A landscape with many valleys, sampled at points; each row gives a point and its height.
From any point a ball takes the steepest step (drop divided by distance) to one of its 3 nearest points. It stops when none of these is lower. Distance is the straight distance between rows; heights are no part of it.
K680: [185 128 147 124 126 144 173 131 144 121 114 110 131  82  82 111 132 145
 123 118 142 116 135 149 139 143 137 134 121 149 144 106 142  90 126 116
 148 157 150 125 168  79 139 145 175 125 138  85  98 139 141 148 136 134
 122  97]  (h 0.60)
K143: [151 129 213  59 106 131 154 142  96 166 126  73  99 125 116 142 128 174
 119 101 124 132 223 112 200 180 163 157 178 162 142 103 135  93 112 140
 100 165 189 144 155 130 109  79 209 135 187  69  69 121 136 149 146 158
 186  99]  (h 8.30)
K626: [218 127 168 152  81  97 168 156 169 102 120  99 118 116  93  30  81 157
  75 134 123 110 135 133 138 138 148 105  54 121 164  92 133  99 112 120
 142 134 156 131 153  85 142 130  99 137 128  58  63 159 146 177 108 115
 182 146]  (h 3.10)
K467: [ 56 153  79 121 133 131 107 120  70 128 130 183 159 204 184 213 177 143
  96 119 165 109  88  94 124 162  84 132 144  87  83 150 125 153 148 124
 144  55 110  90  33 212 109 129  98  97 116 186 182 162 129 102 118  92
 165 129]  (h 2.33)
K366: [ 39 106  98 174 105 108  67 104 132 140 139 129 161 123 165 116 145 100
 161 139  77 141 109 118  78  89 115 134 130 111 132 136  98 171 120 109
 113 115  90 124 117 156 116 109  94 120  74 189 193  93  88 100 119 131
 101 150]  (h 4.51)
K893: [115 128 107 121 155 138 142  99 140 121 128 133 138 112 111 139 156  81
 143 136 141 130 109 141 110 100 115 128 143 129 119 124 140 131 129 129
 153 133 118 116 132 122 133 170 136 123 130 153 117 148 128 126 105 148
  85 120]  (h 1.53)
K683: [147 123 195  50 144 119 142 144  88 164 125  79  97 133 138 155 136 165
 124 110 128 149 215 107 209 185 156 157 192 157 122 114 129  97 117 158
  90 157 171 145 149 138 116  95 201 140 211  72  78 112 147 144 160 163
 169 106]  (h 8.22)
K347: [216 128 164 152  83  74 156 173 178 118 156 103  71 146 112  14  60 149
  79 145  95 119 158 140 141  98 152 103  30 107 192 117 133 135 115 137
 115 108 182 144 118 101 137 116  73 142 129  58  58 173 136 197  95 118
 215 178]  (h 3.25)
K635: [ 60 141  80 111 146 137 113 101  90 124 134 174 153 175 169 195 182 107
 127 124 149 125 102 119 120 126  88 128 149  97 100 142 112 150 142 133
 139  90 117 104  72 181 114 150 105 103 112 197 150 162 117 105  98 111
 127 137]  (h 2.17)
K691: [174 131 146  99 149 153 166 135 119 135 117 123 117  89  99 149 140 152
 140 111 143 127 159 152 156 155 137 141 148 154 138 123 138  92 131 132
 128 164 156 133 164  89 136 140 198 125 150  90 108 132 136 141 150 134
 117  96]  (h 1.71)
K623: [ 37 110  99 162 116 112  76  98 135 134 140 130 161 130 163 126 155  94
 157 139  87 138 109 116  87  86 112 137 135 110 127 132 105 168 118 115
 120 118  94 119 116 163 112 123  96 116  81 190 179 106  87 102 110 134
 101 148]  (h 4.79)
K622: [196 115 152 181  90  73 114 164 195 104 163  99  87 150 107  50  53 131
 101 147 105 117 111 130 133  83 156 112  49 130 171 121 161 138 118 126
 121 112 149 138 136 102 138 110  86 154 137  59  72 140 144 181 109 144
 187 173]  (h 2.93)
K705: [ 28 104  95 168 108 106  72 100 122 136 141 138 169 128 180 132 161 114
 158 137  77 144 113 115  80 101 107 138 130 104 131 138  89 169 120 106
 111 110  98 118 111 166 113 113  94 113  67 194 200 104  78 102 116 123
 113 149]  (h 4.12)
K11: [150 122 154  61 192 135 141 148  81 142 114 129  96 136 162 184 138 155
 142 123 144 159 190 122 191 178 143 140 188 149  98 146 126 106 133 172
  83 152 146 154 142 132 128 122 170 137 200  97 115 103 148 117 182 131
 131 113]  (h 6.16)
K930: [174 127 157  96 139 153 164 141 114 139 118 119 114  89 102 146 137 164
 139 109 140 130 175 147 166 162 144 146 150 157 141 121 137  90 131 131
 120 169 166 137 166  91 133 126 203 125 152  80 104 124 134 142 154 131
 131  92]  (h 1.92)
K964: [ 82 119 110 144 138 118 110  95 155 122 132 118 146 124 119 119 146  75
 147 144 122 130 103 125 100  76 121 129 138 127 123 124 140 148 119 122
 148 132 102 117 132 139 125 151 114 123 117 162 131 126 112 114 102 154
  88 134]  (h 2.45)
K692: [141 148 107  73 199 171 150 133  78 128 116 176  99 147 156 203 143 133
 139 118 168 145 141 136 148 157 112 123 167 128  91 160 115 124 158 167
 114 127 131 141 109 137 134 149 139 129 153 151 148 130 146 109 165 102
 106 120]  (h 4.24)
K774: [204 125 162 157  96  99 160 143 176 102 120  96 124 108  86  48  87 139
  87 134 131 108 113 133 133 127 145 117  69 130 154  95 147 102 114 117
 152 135 139 127 161  85 140 137 112 140 135  63  74 153 149 165 115 134
 155 133]  (h 1.83)
K116: [164 130 132  85 174 156 160 136 100 139 120 140 106 101 119 171 145 143
 152 114 147 140 161 150 159 153 132 140 166 151 124 138 130 100 141 149
 118 158 151 139 153 101 136 147 186 127 160 105 120 127 138 133 158 128
 111 101]  (h 5.38)
K206: [182 128 166 107 119 151 169 144 124 135 113 108 123  86  90 127 129 172
 124 106 137 119 171 144 163 164 147 140 137 156 149 110 142  86 122 117
 130 172 168 136 172  82 132 120 201 124 140  71  94 128 133 145 146 130
 140  91]  (h 1.27)
K878: [209 123 164 162  90  86 155 156 181 100 134  94 108 125  94  35  74 144
  78 140 122 110 121 128 139 118 150 108  53 123 163 100 144 110 114 123
 139 126 149 131 148  91 139 131  92 143 135  60  67 156 149 177 109 127
 180 153]  (h 2.54)
K539: [145 124 129 145 133 119 148 110 168 110 126 106 138 101  85  99 127  96
 129 137 140 117 103 134 113  99 131 126 120 140 130 110 156 119 119 119
 158 143 117 119 151 103 137 162 133 129 137 115 104 140 137 138 116 153
  99 121]  (h 1.93)
K609: [ 75 126  97 126 146 129 118  92 135 123 133 138 148 132 134 144 166  75
 147 138 131 132 106 130 108  89 109 129 146 119 117 127 131 148 128 127
 145 123 110 113 117 149 122 158 118 116 115 178 132 143 113 111  97 143
  91 135]  (h 0.92)
K181: [201 119 162 170  95  80 140 151 187  96 143  96 107 132  95  41  69 134
  86 141 117 112 113 129 131 105 152 110  55 126 162 104 151 119 116 125
 136 123 143 132 147  95 139 128  88 147 140  60  69 150 148 176 110 136
 175 157]  (h 2.76)
K264: [220 134 181 126  67 136 175 159 143 119  95 101 133 101  94  49  93 193
  79 115 123 109 174 140 158 178 152 106  76 133 172  86 117  76 110 108
 139 156 178 141 169  88 136 102 141 131 109  62  58 143 132 155 113 103
 183 115]  (h 2.79)
K628: [123 121 124 148 133 117 129 105 170 114 126 107 141 107  93 100 128  83
 137 142 131 122  97 129 108  84 133 126 124 137 127 112 157 133 118 118
 156 138 108 118 146 114 131 158 121 131 130 129 112 132 130 130 111 159
  93 125]  (h 2.31)
K711: [ 40 110  89 189  91 103  64 111 126 154 147 135 166 107 172 109 137 120
 159 141  65 143 110 126  63 112 114 138 120 106 137 143  79 171 122 104
 103 103  88 124 114 150 124  97  83 117  69 192 229  86  86 107 136 117
 101 148]  (h 3.96)
K199: [171 126 140 137 127 128 164 122 160 111 118 108 134  90  81  98 129 117
 121 130 145 113 113 143 124 120 134 130 116 142 134 104 151 103 124 118
 157 149 130 120 159  87 140 158 147 127 140  97  98 146 140 147 122 145
 111 110]  (h 1.49)
K785: [125 158 107  76 197 171 151 133  70 126 111 185 105 171 173 209 137 137
 121 117 177 139 129 118 143 166 102 118 160 117  76 163 110 130 164 167
 116 110 123 137  84 160 128 139 118 131 148 164 167 130 146  97 172  86
 114 120]  (h 1.69)
K958: [142 144 101  79 193 168 153 127  89 130 120 172 105 135 144 198 150 123
 142 118 165 142 138 145 143 146 112 128 165 130 100 153 116 120 155 159
 122 129 135 137 115 129 136 159 148 127 149 150 142 136 144 118 151 112
  99 119]  (h 3.84)
K745: [ 42 129  83 126 129 123  97 103  86 120 138 173 166 182 187 195 188 121
 125 128 138 127  98 108 117 129  87 134 144  91 102 145 113 159 133 121
 135  82 112  96  61 192 107 139  99  98 100 197 164 159 108 104  95 109
 145 145]  (h 0.68)
K963: [165 109 133 195  89  84  74 162 194 112 165 104  98 148 106  76  48 118
 134 154  96 122  86 123 115  75 164 112  70 145 162 136 170 151 121 112
 123 112 111 141 141 107 141  98  92 166 131  79  98  99 137 155 114 159
 152 165]  (h 1.19)
K203: [ 93 132  92 108 161 145 131  95 114 126 133 158 138 137 135 169 171  84
 141 129 147 134 112 137 115 105 104 128 151 115 108 136 124 140 139 135
 145 117 122 115 109 145 127 169 126 115 126 180 132 154 124 116 102 131
  95 130]  (h 0.67)
K306: [ 57 114 104 147 128 117  93  93 144 125 134 128 153 131 143 126 156  80
 152 142 108 134 106 121  98  82 115 128 142 119 120 126 126 160 119 119
 137 124  99 117 120 155 115 143 108 118 100 180 148 121 101 105  99 145
  94 144]  (h 2.71)
K524: [168 128 199  84 104 147 159 146 109 149 121  93 114 104 102 136 126 183
 123 100 125 123 206 132 187 174 156 152 157 162 153 107 137  85 118 125
 113 176 185 143 167 109 116  88 211 131 157  66  79 121 127 144 147 140
 168  89]  (h 8.36)
K343: [143 112 138 183 110  91  97 133 191 106 143  94 123 129  95  71  77  96
 135 151 112 119  85 118 111  74 154 117  94 141 142 120 167 143 115 117
 140 131  98 130 148 113 132 126  95 149 133  97 106 108 135 139 116 163
 121 149]  (h 1.17)
K98: [213 129 172 131  79 133 176 152 148 115 103 102 132  93  87  61 100 181
  86 114 130 109 155 139 151 168 150 118  84 137 163  88 131  80 113 109
 143 157 168 135 171  79 137 113 149 130 115  64  69 143 136 156 121 112
 168 110]  (h 2.75)
K549: [186 126 150 138 117 127 171 128 158 111 112 104 136  88  78  86 120 134
 112 126 143 111 121 143 132 136 137 127 107 142 142  97 148  92 121 111
 154 152 141 123 165  80 140 148 150 129 135  81  91 145 141 153 128 137
 127 106]  (h 1.04)
K339: [121 142  94  93 176 159 148 108 106 129 125 165 124 130 129 184 163 102
 141 125 158 136 119 147 124 124 106 130 157 122 108 143 121 126 148 148
 140 123 128 123 114 132 132 170 142 122 136 162 134 153 137 120 124 125
  92 119]  (h 3.80)
K119: [188 129 182 108  96 148 169 147 124 135 112 100 127  88  88 111 118 186
 111 100 131 116 184 142 168 173 152 139 127 158 162 100 134  77 116 111
 128 175 178 137 174  88 126 102 196 126 131  64  82 127 130 145 143 123
 161  90]  (h 1.61)
K386: [ 51 116  92 189  87 109  57 118 133 155 145 129 156 107 157  99 122 112
 163 144  66 141 104 125  63 106 121 134 120 111 141 145  91 173 121 104
 104 109  83 130 121 140 128  96  83 127  75 185 221  76  94 103 133 125
  93 147]  (h 0.20)
K382: [175 113 151 183 101  82 111 147 194  99 145  95 109 133  93  58  66 113
 110 146 117 112  95 122 124  86 156 114  70 137 152 115 167 133 116 121
 138 124 122 132 148 104 136 124  90 153 139  72  84 126 147 163 113 154
 153 156]  (h 0.19)
K671: [ 78 112 104 187  88 112  54 127 158 149 143 114 140 118 132  88  93  98
 167 151  77 134  90 120  75  86 139 124 117 131 140 147 120 170 118 109
 114 119  75 135 132 132 131  97  89 141  92 161 181  70 109 104 126 144
  88 148]  (h 4.73)
K830: [111 167 103  81 186 172 146 134  68 130 112 188 111 184 174 212 140 139
 108 113 182 129 114 114 134 165 100 116 149 109  68 162 110 136 164 161
 124  94 118 128  69 174 124 133 109 127 137 176 174 136 145  94 166  80
 119 119]  (h 1.56)
K651: [112 110 125 185 105 101  74 128 182 122 142  96 131 126 107  82  83  89
 150 150 101 127  85 117  97  71 148 119 112 140 136 132 156 157 116 114
 132 130  84 133 145 122 132 114  96 147 118 125 129  89 126 121 118 162
 103 150]  (h 2.85)
K988: [104 110 113 190  88 110  53 140 173 140 148 108 125 125 117  84  73  99
 164 152  85 131  80 117  86  78 150 120 107 138 141 146 141 166 116 109
 117 122  75 139 139 120 138  94  90 154 105 135 157  69 123 115 123 154
 101 151]  (h 3.11)
K906: [161 111 144 187 102  86  97 144 194 107 150  94 115 135  96  68  65 108
 126 150 110 117  86 122 116  76 159 116  78 142 148 122 169 142 117 118
 134 125 108 133 149 107 135 118  91 155 134  82  97 112 142 151 117 160
 139 157]  (h 0.65)
K15: [ 80 167  86 104 155 149 126 124  71 127 123 186 139 201 175 214 161 138
  93 112 179 114  93 105 126 160  87 124 145  94  80 152 118 147 156 139
 142  66 113 105  41 201 115 132 100 108 123 191 178 158 138 100 132  86
 145 123]  (h 2.07)
K69: [158 133 119  80 184 162 157 133  95 133 120 152 105 111 131 185 147 135
 150 117 152 144 155 151 155 150 125 138 165 142 111 147 125 108 147 154
 115 148 146 139 140 110 137 152 175 130 159 123 128 129 139 127 157 122
 104 107]  (h 7.00)
K746: [196 130 166 121 102 144 176 141 138 124 110 107 132  82  81  98 120 170
 111 109 138 112 155 145 152 160 145 132 114 148 153 100 138  81 119 112
 141 165 164 130 173  76 137 122 179 125 131  72  87 135 135 150 136 127
 143  93]  (h 1.55)
K312: [158 126 192  72 127 135 151 146  99 155 127  92 102 113 119 152 132 173
 133 104 127 136 212 124 196 174 157 155 175 164 138 117 137  94 120 143
  99 168 178 143 162 115 117  95 212 133 180  69  85 116 136 143 157 147
 162  96]  (h 8.27)
K319: [ 25 104  92 157 114 107  76  98 117 130 143 144 170 139 181 143 170 107
 153 136  85 143 114 115  86 100 104 140 134 101 123 136  96 166 119 109
 113 106 101 112 106 171 107 120  94 106  74 196 190 115  80 104 111 123
 116 152]  (h 3.92)
K295: [100 121 114 139 141 124 123  97 155 120 131 117 143 116 110 118 147  76
 147 142 129 129 102 131 103  85 122 129 136 129 122 120 144 140 121 123
 151 135 103 117 135 129 126 157 122 124 123 154 123 135 120 122 105 155
  90 131]  (h 2.27)
K862: [181 129 152 111 130 151 172 136 127 130 112 115 125  82  89 129 133 153
 131 112 143 122 156 154 149 155 139 141 136 153 146 113 140  87 127 120
 137 166 158 132 167  82 136 134 189 125 143  81 102 135 135 145 142 129
 125  93]  (h 0.97)
K480: [ 63 134  86 112 149 139 115  96 106 122 135 165 149 159 157 180 178  92
 134 129 143 134 105 126 115 110  93 132 150 102 105 140 115 150 138 133
 141 104 118 109  89 165 117 158 110 110 115 193 144 159 114 109  93 123
 109 140]  (h 2.34)
K702: [ 65 152  82 108 145 143 114 112  78 124 133 185 152 191 174 209 176 123
 108 118 164 120  94 109 123 145  87 128 147  90  90 151 116 150 148 134
 140  74 117  99  51 197 114 141  99 104 118 193 163 166 126 103 109  96
 143 132]  (h 2.47)
K807: [ 75 178  94 110 154 146 136 133  67 138 116 177 142 213 178 214 151 162
  68 111 186 100  86  86 120 179  86 125 140  95  65 148 130 147 159 132
 147  48 102  94  26 219 112 110 102 104 126 182 208 144 139  95 156  79
 160 113]  (h 2.04)
K914: [109 169 106  83 189 170 149 137  66 126 109 186 113 193 179 209 134 148
  99 114 187 126 111 102 135 174  97 113 147 110  62 159 113 137 164 158
 124  91 114 127  58 184 121 124 105 125 138 175 187 130 145  86 177  71
 127 114]  (h 1.42)
K115: [ 29 104  90 179 102  99  71 104 116 139 146 143 175 125 188 133 160 124
 155 136  69 144 116 120  71 113 104 142 125  99 131 137  81 169 122 102
 108 104 100 115 108 165 112 108  88 109  64 196 220 100  78 106 128 115
 119 152]  (h 4.34)
K731: [171 131 131 114 148 149 172 122 133 126 117 123 124  85  88 134 144 132
 135 119 147 125 135 153 135 138 131 136 138 147 135 119 139  95 132 122
 144 157 144 125 159  87 142 156 175 126 142 103 108 143 138 142 135 136
 107  99]  (h 0.17)
K236: [209 133 184 123  70 144 173 154 137 122 101 101 135  97  87  72 101 193
  87 110 128 110 176 139 160 177 152 117  93 143 169  90 124  76 113 106
 138 163 176 143 172  87 134  99 164 127 111  65  68 135 131 149 122 109
 175 103]  (h 2.37)
K3: [210 122 163 165  89  71 142 167 184 104 152  98  87 143 106  28  60 143
  83 143 105 116 133 133 137  97 152 108  36 116 180 111 147 130 116 132
 124 111 164 137 133  98 138 120  80 145 134  54  62 156 145 189 103 129
 202 175]  (h 3.06)
K887: [ 85 153  83  97 161 154 127 112  84 125 128 184 133 175 164 203 167 112
 122 119 167 126 105 125 124 136  89 124 151 101  92 149 113 143 153 142
 138  89 122 111  68 174 122 153 109 113 124 192 154 161 132 106 115 102
 120 131]  (h 2.30)
K770: [114 113 128 167 124 109 107 112 179 112 133  98 139 117 100  92 111  82
 141 148 118 124  92 121 102  74 140 124 120 137 129 118 159 142 116 117
 147 138  95 124 146 121 131 141 107 137 124 127 116 115 129 125 111 161
  98 139]  (h 2.23)
K325: [119 153  90  83 183 167 146 118  87 128 122 180 115 153 150 201 157 111
 133 121 169 133 121 140 134 141 102 121 157 114  93 152 115 133 156 156
 128 111 128 126  94 147 131 158 128 123 136 171 147 149 142 111 138 106
 103 123]  (h 3.02)
K196: [155 132 127  73 194 159 149 145  82 135 116 155  95 127 147 191 141 141
 150 116 155 149 164 142 164 161 127 136 176 141 104 153 123 111 149 165
 103 147 145 148 134 121 133 142 168 133 170 120 133 120 141 119 172 117
 110 113]  (h 5.72)
K434: [158 130 130 121 146 144 163 117 147 120 117 119 134  90  87 123 141 115
 136 127 147 122 121 151 126 122 128 132 133 141 131 112 146 103 129 122
 152 150 134 122 156  90 140 163 160 127 139 112 106 146 139 142 124 143
 101 106]  (h 1.44)
K64: [137 139 102  98 175 159 157 112 111 129 123 154 121 112 118 170 156 105
 144 126 153 133 126 150 128 126 114 131 155 132 113 136 126 116 143 141
 141 135 132 124 129 114 137 168 154 124 143 146 127 149 134 127 128 129
  92 114]  (h 4.74)
K245: [133 126 118 125 150 137 150 105 149 119 123 125 136 101  95 127 147  92
 139 133 143 124 109 143 115 101 121 130 136 135 125 119 146 120 128 125
 155 140 121 116 143 109 135 168 144 122 135 134 112 145 133 131 114 148
  90 116]  (h 2.42)
K457: [173 129 139 125 135 140 170 122 148 120 116 114 133  84  84 116 134 129
 127 125 145 116 125 149 132 131 132 132 126 146 135 111 144  98 127 116
 151 154 139 123 164  84 140 157 164 127 140  96 102 143 139 147 129 138
 111 104]  (h 1.00)
K655: [ 92 175  96  96 171 159 140 132  66 131 114 184 126 201 176 213 148 150
  86 112 188 115  97 100 126 171  88 120 145 100  68 155 116 145 165 146
 135  70 111 111  43 199 119 123 101 117 130 183 190 144 143  96 158  77
 143 118]  (h 1.73)
K452: [226 132 175 134  67 124 177 162 150 113 101 100 126 108  95  33  86 185
  72 124 121 111 165 137 151 168 150 103  62 123 170  89 117  83 108 113
 139 146 173 137 162  86 142 110 121 133 109  62  58 154 136 165 106 101
 188 130]  (h 3.31)
K948: [198 131 188 114  76 149 171 153 127 127 106  98 134  95  87  88 107 194
  98 103 126 113 189 140 169 176 153 126 110 154 168  92 127  74 112 110
 135 171 185 142 174  92 127  89 183 128 115  63  72 130 130 145 128 116
 174  94]  (h 2.01)
K551: [ 19 105  89 153 115 102  79  99 101 120 147 162 181 157 201 174 188 127
 146 128  98 140 113 107  97 123  95 143 134  91 119 139  97 164 123 106
 119  98 110 101  84 186 101 124  94  98  75 193 190 132  83 102 105 112
 146 153]  (h 3.78)
K527: [151 129 141  63 203 147 141 147  78 135 113 149  91 140 164 190 138 150
 144 124 154 156 177 125 177 173 130 133 183 143  87 155 120 114 142 174
  88 148 140 155 131 135 129 131 156 137 187 115 130 105 149 110 186 120
 117 115]  (h 4.54)
K918: [153 121 180  61 155 127 143 147  89 154 124  98  96 122 135 165 139 165
 135 111 133 150 207 120 197 178 152 154 188 160 121 125 133  97 124 158
  91 163 165 149 156 125 122 105 202 135 200  75  93 108 145 137 164 152
 156 104]  (h 8.12)
K230: [136 148 124  68 206 164 147 141  71 127 107 174  97 164 177 203 131 145
 127 122 172 148 149 118 157 174 115 117 168 125  69 163 114 126 154 176
  99 126 124 150  99 153 127 132 123 135 163 147 158 110 147  93 191  90
 112 118]  (h 1.89)
K932: [ 65 117  95 192  81 113  53 125 146 157 145 120 146 111 142  89 103 107
 166 147  68 135  95 124  66  99 132 128 118 121 141 154 100 175 122 105
 107 114  75 135 128 131 135  93  85 136  82 176 205  68 105 102 131 132
  90 148]  (h 4.76)
K29: [ 50 111  99 180 101 108  63 110 142 145 139 122 152 116 154 104 129 100
 163 142  75 140 102 122  73  91 124 130 126 116 134 140 102 172 118 109
 111 117  84 129 124 148 122 104  91 126  78 180 199  82  92  99 125 137
  92 147]  (h 4.11)
K747: [ 89 129  97 120 152 137 129  93 134 122 129 139 142 129 124 148 167  79
 146 134 139 133 107 136 110  93 109 128 148 120 117 127 132 141 128 130
 148 125 115 115 121 136 127 165 127 118 123 172 127 147 118 115 100 143
  89 129]  (h 0.26)
K707: [ 35 116  88 135 128 118  92  94 109 122 137 157 167 159 177 168 182 103
 144 132 116 137 108 111 107 106  95 136 144  99 114 136 108 162 125 120
 130 101 112 107  90 180 111 138 101 101  93 197 163 143  94 103  90 123
 123 148]  (h 3.43)
K656: [179 118 153 172 105  88 135 137 189  97 135  92 123 121  87  57  82 117
 103 142 128 110  98 127 123 100 149 117  77 137 148 105 165 120 115 116
 147 134 122 128 153  96 136 135 100 145 139  73  83 139 147 159 112 149
 145 145]  (h 0.78)
K853: [141 128 211  48 119 121 152 140  91 172 130  66  95 136 126 144 130 166
 117 105 127 141 220 104 207 185 160 158 188 159 128 101 128  94 111 151
  95 154 179 147 151 140 110  85 206 142 206  70  64 122 145 154 147 165
 183 105]  (h 8.25)
K650: [ 45 116  94 135 133 118  96  90 125 125 136 145 157 145 160 152 175  85
 146 138 114 137 107 118  99  90 104 133 146 110 118 131 115 162 124 123
 133 114 107 111 103 166 112 144 108 111  96 192 152 134  97 105  94 133
 106 145]  (h 3.05)
K348: [158 131 219  75  83 144 161 145 105 156 123  77 113 121 101 125 117 183
 111  96 123 120 225 118 194 180 161 149 158 162 155  99 133  85 106 126
 111 174 194 146 162 123 103  70 208 133 160  68  64 121 127 144 139 147
 189  94]  (h 8.42)
K871: [ 85 118  92 193  70 119  46 136 152 162 150 122 133 112 128  83  82 108
 170 150  72 134  85 124  69 100 140 125 111 125 147 157 111 172 122 104
 104 113  69 140 128 115 142  88  83 148  94 157 198  64 117 107 130 136
  89 149]  (h 4.92)
K886: [ 66 125  75 202  64 113  58 125 130 175 157 137 155  93 148  87 108 123
 157 143  65 132  98 136  50 126 123 138 111 107 151 160  78 175 129 103
 101  97  80 131 110 124 145  87  69 134  87 181 245  76 109 110 140 114
  93 145]  (h 1.33)
K34: [160 120 142 159 122 108 145 122 182 104 126  97 134 105  82  75 108 105
 118 137 134 114  99 130 117 101 140 123 100 140 136 106 160 117 120 116
 157 138 115 121 158  96 136 150 122 137 139  94  96 138 142 146 118 155
 116 128]  (h 1.14)
K459: [145 140 114  74 200 166 151 138  82 134 115 169  98 136 151 201 141 135
 145 118 163 147 151 140 154 158 119 127 171 134  95 158 117 117 154 164
 108 135 137 143 123 127 136 149 153 132 162 137 143 126 144 112 169 110
 106 115]  (h 3.85)
K789: [148 138 126  69 204 160 147 142  76 129 112 164  95 146 168 200 137 145
 141 122 162 153 160 129 165 167 123 122 176 135  84 160 117 119 152 172
  98 138 132 152 121 138 133 138 146 136 172 133 144 112 148 105 182 102
 111 115]  (h 2.77)
K666: [ 47 141  82 124 127 125 101 112  78 121 137 178 165 194 186 207 187 135
 109 122 151 118  95 100 123 147  84 132 145  90  95 147 118 153 140 124
 140  67 110  92  45 203 108 134  97  95 110 190 170 160 117 103 102  98
 159 138]  (h 1.80)
K604: [ 84 116  97 190  79 116  49 134 157 152 148 116 136 115 128  87  84 103
 168 151  73 134  86 123  75  91 143 125 114 128 142 155 119 171 120 108
 112 116  71 137 132 123 138  90  88 144  94 157 186  67 113 105 129 141
  91 149]  (h 4.29)
K217: [159 134 120  91 171 162 166 124 110 133 120 146 113 100 109 166 151 126
 146 119 151 134 144 154 141 140 126 137 156 145 122 133 132 106 141 139
 134 149 144 131 145 100 140 158 174 127 149 121 124 139 140 135 145 132
 101 102]  (h 6.20)
K856: [159 124 155  68 179 143 145 147  86 146 119 126  95 120 143 178 140 157
 147 115 140 152 194 132 189 169 144 148 185 155 113 141 128 103 137 163
  91 158 154 150 151 119 129 122 189 133 187  94 111 111 144 126 175 134
 132 108]  (h 7.35)
K374: [ 46 106 101 169 115 109  72 102 144 138 139 122 156 124 153 112 143  91
 158 143  83 140 106 116  84  82 119 132 132 117 128 133 111 168 117 112
 120 120  89 122 126 154 117 116  96 122  82 182 178  96  91 100 113 139
  94 147]  (h 4.69)
K739: [163 123 158  76 164 147 152 146  96 148 121 120 101 104 125 169 139 163
 145 108 139 142 187 139 180 167 145 149 173 157 129 134 130  97 132 148
 101 165 161 143 158 105 128 122 203 129 174  85 108 118 139 137 167 135
 132 101]  (h 8.06)
K91: [104 163  90  85 173 169 138 124  70 126 122 188 121 183 167 210 152 130
 113 115 181 126 108 122 131 157  93 118 150 104  79 155 111 142 158 153
 134  86 120 122  65 177 123 142 110 120 130 184 165 150 141 102 143  87
 122 124]  (h 1.75)
K329: [226 129 168 143  77  87 171 173 168 119 133 101  83 133 110   7  68 162
  70 144 101 118 161 137 142 122 151 100  33 106 188 107 120 118 113 134
 125 118 180 140 128  96 142 120  76 138 127  61  57 174 138 192  94 106
 210 172]  (h 3.38)
K929: [148 135 112  99 170 160 163 116 119 131 121 145 119 102 110 164 155 112
 146 124 152 131 131 154 130 128 119 132 152 139 119 131 133 109 140 139
 141 143 137 126 140 105 139 163 165 123 144 135 119 147 137 133 132 133
  95 109]  (h 5.46)
K282: [ 22 106  91 151 118 105  81  95 108 124 143 151 174 150 190 158 180 112
 152 135  93 143 113 111  95 107  98 137 137  97 120 137 100 164 122 108
 119 103 108 107  95 178 104 129  96 101  78 197 184 125  80 103 103 119
 129 155]  (h 3.75)
K822: [ 91 166  89  96 164 161 131 122  69 127 123 189 129 191 172 213 157 131
 102 114 179 120 100 114 128 157  90 123 148  98  79 154 111 145 160 148
 136  78 118 114  52 187 120 136 103 114 126 188 172 155 141 100 137  86
 132 125]  (h 1.97)
K903: [139 117 136 164 125 105 124 117 182 106 131  95 134 113  90  83 109  93
 131 142 128 116  91 125 110  86 141 122 108 140 132 110 163 131 116 118
 153 138 105 125 153 110 133 144 113 138 135 108 103 125 138 136 114 163
 108 133]  (h 1.79)
K420: [ 63 110 105 181 102 109  64 115 154 143 140 114 151 118 138  95 114  93
 163 147  79 138  98 120  82  82 132 129 126 125 134 139 121 169 115 109
 118 124  78 132 130 140 123 106  94 135  87 169 178  81 101 102 123 146
  90 148]  (h 4.78)
K710: [ 71 116 109 154 130 113  96  97 156 123 134 115 149 124 127 112 140  76
 152 145 109 131  99 121  94  75 122 129 139 127 124 126 135 155 115 121
 138 131  96 119 130 145 122 142 108 125 107 169 138 117 105 108 102 152
  90 138]  (h 2.59)
K300: [228 132 172 138  72 103 177 167 158 110 111 102 109 118 101  16  76 175
  68 135 113 115 157 135 148 152 150  96  46 113 176  95 116  96 107 122
 137 132 170 138 148  89 143 116  97 135 118  60  55 165 140 178  99 102
 196 148]  (h 3.79)
K647: [100 150  86  91 172 164 135 112  87 127 127 181 125 161 153 199 162 108
 130 120 166 132 111 135 126 134  94 125 155 109  96 150 112 139 154 149
 134  99 125 118  83 159 125 158 119 117 131 184 147 157 135 110 123 108
 110 127]  (h 2.72)
K462: [ 70 110 110 172 111 108  74 112 160 133 138 109 147 121 130  99 119  86
 161 145  90 135  99 117  87  76 132 129 128 129 130 134 133 164 113 112
 126 128  81 128 135 140 123 118  97 131  94 162 161  91 103 106 115 152
  88 144]  (h 4.99)
K795: [205 128 163 140  92 128 175 141 154 109 107 100 133  90  82  68 106 161
  96 121 136 109 137 140 144 156 145 121  89 138 153  93 138  82 115 107
 151 153 153 128 168  75 142 132 148 130 126  66  79 145 142 158 124 123
 151 111]  (h 3.09)
K643: [184 131 198 101  74 153 166 152 120 137 112  93 129 100  90 105 108 197
 101  96 125 114 208 135 179 180 158 130 126 156 168  95 131  79 109 113
 126 175 192 144 172 105 117  80 192 128 125  66  68 124 124 141 134 124
 180  91]  (h 2.21)
K606: [220 124 168 153  81  86 161 164 175 105 130  98  99 127 103  22  70 153
  75 138 114 116 141 132 140 125 151 104  41 112 175 101 132 110 113 127
 133 123 163 136 142  91 140 125  82 141 131  58  60 165 144 188 101 114
 196 164]  (h 2.98)
K859: [ 99 112 124 175 115 106  82 116 176 123 136 101 138 124 107  86 103  83
 151 148 101 130  90 118  96  70 142 121 120 138 132 127 151 155 115 115
 136 132  85 127 144 127 128 125 101 138 112 137 134  95 121 115 116 161
  95 145]  (h 2.58)
K695: [129 112 118 195  87 100  57 151 181 127 154 106 114 137 109  83  57 103
 156 154  90 128  77 122  97  76 161 113  95 142 152 142 158 161 119 110
 119 119  86 139 140 112 139  94  92 161 116 110 134  77 132 128 121 160
 117 157]  (h 2.28)

Call two points neighbours if one is among the 3 nearest of the other. Go from one point of each pair to the other, from neighbour to neighbour, staying as low as possible. Name the highest point that can't be avoided.
K914, K731 => K480
K680, K34 => K199
K34, K386 => K115
K34, K382 => K903
K731, K747 => K628
K914, K745 => K887

Where does a ball stop that starts at each point below?
K306 => K747
K643 => K680
K958 => K914
